A landscape with many valleys, sampled at points; each row gives a point and its height.
From any point a ball rolls to the lowest of the 4 points nearest to it. It stops when none of these is lower. Distance is the straight distance between rows; heights are no part of it.
z_778: [ 16 -16  26  33  -3 -33  15   3 -13 -12 -11  26  -8 -11 -20  -2   4]  (h 2.30)
z_153: [-29  12 -32 -36   7  -3 -22  -1  27  -7   6 -15  -1  28   9  -3   0]  (h 2.00)
z_673: [ 20   2  13  15 -12  30   5 -13   1  14   8   7   2 -19   0 -15 -11]  (h 1.91)
z_650: [-43  19 -47 -56   7   0 -27  -2  36  -5  11 -33  -1  36  18  -8   1]  (h 2.74)
z_763: [ -4 -14  13   9  13 -49   3  21 -23 -29 -17  13   2   3 -18  16  20]  (h 7.04)
z_164: [-13  25 -27 -41  -6  59  -2 -13  17  41  22 -45   4   7  34   3 -16]  (h 1.62)
z_525: [  1  18 -13 -16  -3  80  12 -21  18  53  23 -48   4 -13  38  20 -23]  (h 1.79)
z_516: [ -6  18 -19 -27   1  71   7 -19  18  49  25 -52   1  -5  42  18 -23]  (h 1.78)
z_580: [-19 -10  -9  -7  19 -40 -11  18  -8 -35 -18  -2   3  16  -8  17  18]  (h 6.80)
z_134: [-19   6 -24 -22   6  -1 -24  -2  24  -9   5  -6   0  17   3  -6  -2]  (h 1.36)
z_576: [ 21   7  10  12 -12  59  11 -18   1  29  13 -12   7 -25  16  -5 -13]  (h 1.97)
z_386: [ -8  -5  -7  -7   7 -15 -13   4  10 -15  -4  10  -1  12  -8   4   5]  (h 3.68)
z_686: [ 29 -20  37  52 -17 -32  25   1 -23  -3 -12  33  -8 -20 -29 -10   0]  (h 1.81)
z_270: [ 29 -10  31  47 -17 -17  19  -8 -14  -1  -4  26  -9 -22 -20 -11  -3]  (h 1.84)
z_731: [ -5   3 -14 -11   4   9 -14  -7  16  -1   7   1  -2   7   5  -7  -5]  (h 0.49)
z_161: [-29  19 -39 -48   5  14 -23  -5  35   6   8 -25  -2  28  20  -8  -5]  (h 2.71)
z_253: [  1   8  -4  -8  -4  24  -8  -7  12  13   7   9   1  -1   5 -11 -10]  (h 0.56)
z_43: [ 21 -23  41  50  -5 -60  34  15 -39 -15 -21  34  -3 -12 -33   9  14]  (h 1.57)
z_971: [-16  24 -32 -47  -4  51 -10 -11  24  32  20 -38   2  17  33  -4 -19]  (h 0.77)
z_844: [ -7  20 -23 -32  -4  62   1 -13  13  38  18 -38   3  -1  32  -1 -23]  (h 1.72)
z_995: [  4 -16  18  23   6 -42   8   9 -18 -19 -11  21  -5  -5 -23  10  13]  (h 4.62)
z_895: [  0  -9   2   2   9 -27  -6   6   3 -17  -6  12  -4   4 -14   6   6]  (h 4.46)
z_563: [ 20  -1  16  27 -15  25  12 -16  -4  13   6  16   0 -22  -6 -19 -11]  (h 2.52)
z_614: [ 14 -17  29  31   4 -57  16  19 -31 -21 -15  23  -4  -7 -26  11  15]  (h 2.47)
z_868: [ -9  16 -21 -27  -4  36 -10 -11  18  20  10 -16  -1  11  16 -12 -12]  (h 0.59)
z_669: [ 11  10   0   2  -7  71  10 -18   2  36  18 -25   6 -23  24   3 -13]  (h 1.82)
z_443: [  0   9  -8 -11  -7  44  -8 -13  12  19  12  -6   3  -3  13  -9 -15]  (h 0.73)
z_470: [-37  16 -45 -48   7  -2 -27  -5  34  -7   7 -27  -2  32  19  -5   3]  (h 2.61)
z_873: [ 37 -20  40  55 -23 -19  29 -10 -19   4  -6  32  -9 -25 -23 -17  -5]  (h 1.83)
z_902: [ 11   2   4   6  -7  23  -1 -10   7  12   6   6   1 -11   1 -11  -8]  (h 1.49)
z_628: [ 12   5   1   0  -8  38   1 -16   6  21  10  -1   0 -12  11 -11 -12]  (h 1.00)
z_306: [ 30 -10  28  41 -21  15  18 -13 -14  13   0  18  -2 -32  -8 -19  -8]  (h 2.77)
z_375: [-27   3 -24 -22  16 -23 -23   7  19 -23  -8  -7   0  21   0  10   7]  (h 3.52)
z_81: [ -9 -15   2   2  18 -44  -5  24 -15 -33 -18   9   2   8 -14  16  18]  (h 7.92)
z_562: [-24  -3 -18 -16  17 -31 -21  13   9 -26 -10  -2   1  19  -5  13  15]  (h 5.08)
z_737: [ 12  -4  13  15  -3  -5  -1  -6   3  -2  -1  20  -7  -9 -12  -8  -1]  (h 3.53)
z_905: [ 18 -10  21  23  -8 -14  12  -2  -1  -4  -2  25  -7 -11 -17 -10  -2]  (h 2.40)
z_301: [  3 -17  26  21  11 -64  14  38 -48 -36 -29  15  11   3 -21  23  30]  (h 4.20)
z_943: [  3  15 -10 -14  -6  71   4 -17  10  44  22 -36   5 -14  32  11 -21]  (h 1.76)
z_604: [-12  15 -25 -21   1  16 -16  -6  22   4  10  -4  -1  10   9  -7  -7]  (h 0.84)
z_633: [  7 -11   8  13  10 -29  -1   4  -7 -17  -7  21  -2  -2 -16   4   7]  (h 5.64)
z_138: [  1 -18  26  19  12 -70  16  48 -59 -47 -36  13  13   4 -21  22  38]  (h 5.21)
z_369: [ 24  -7  24  33 -17  17  13 -13  -7   7   1  18   0 -25  -9 -19  -4]  (h 2.68)
z_904: [ 12 -20  38  36   1 -63  25  26 -44 -23 -22  24  -2  -9 -28  12  21]  (h 0.58)
z_115: [ -4 -14  17  10  13 -60   5  40 -44 -44 -29   7  10   7 -14  19  35]  (h 5.37)
z_281: [-21  23 -33 -47  -2  35 -16 -11  29  18  15 -31   1  21  24  -9 -10]  (h 1.59)
z_55: [-17  16 -23 -33   2  29 -19 -11  22  12  15 -14  -1  18  20 -11 -12]  (h 0.76)
z_863: [-2  0 -1  0  0 -1 -8 -3  7 -3  1 12  1  2 -5 -7 -2]  (h 2.27)
z_757: [ -2  -4  -4   5   3 -19 -11   2   4 -15  -2  12  -4   8 -10   3   4]  (h 0.48)
z_294: [  2 -17  19  15  15 -55  11  24 -30 -29 -21  18   3   2 -19  16  21]  (h 5.61)

Two balls start at each pair of points below. Name the first point that both come to, or write -.
z_306, z_576 | -
z_763, z_294 | z_904
z_470, z_443 | z_731
z_905, z_673 | -

Write out the way that a ball takes from each point below.
z_115 | z_301 > z_904
z_943 | z_844 > z_971 > z_868
z_81 | z_895 > z_757
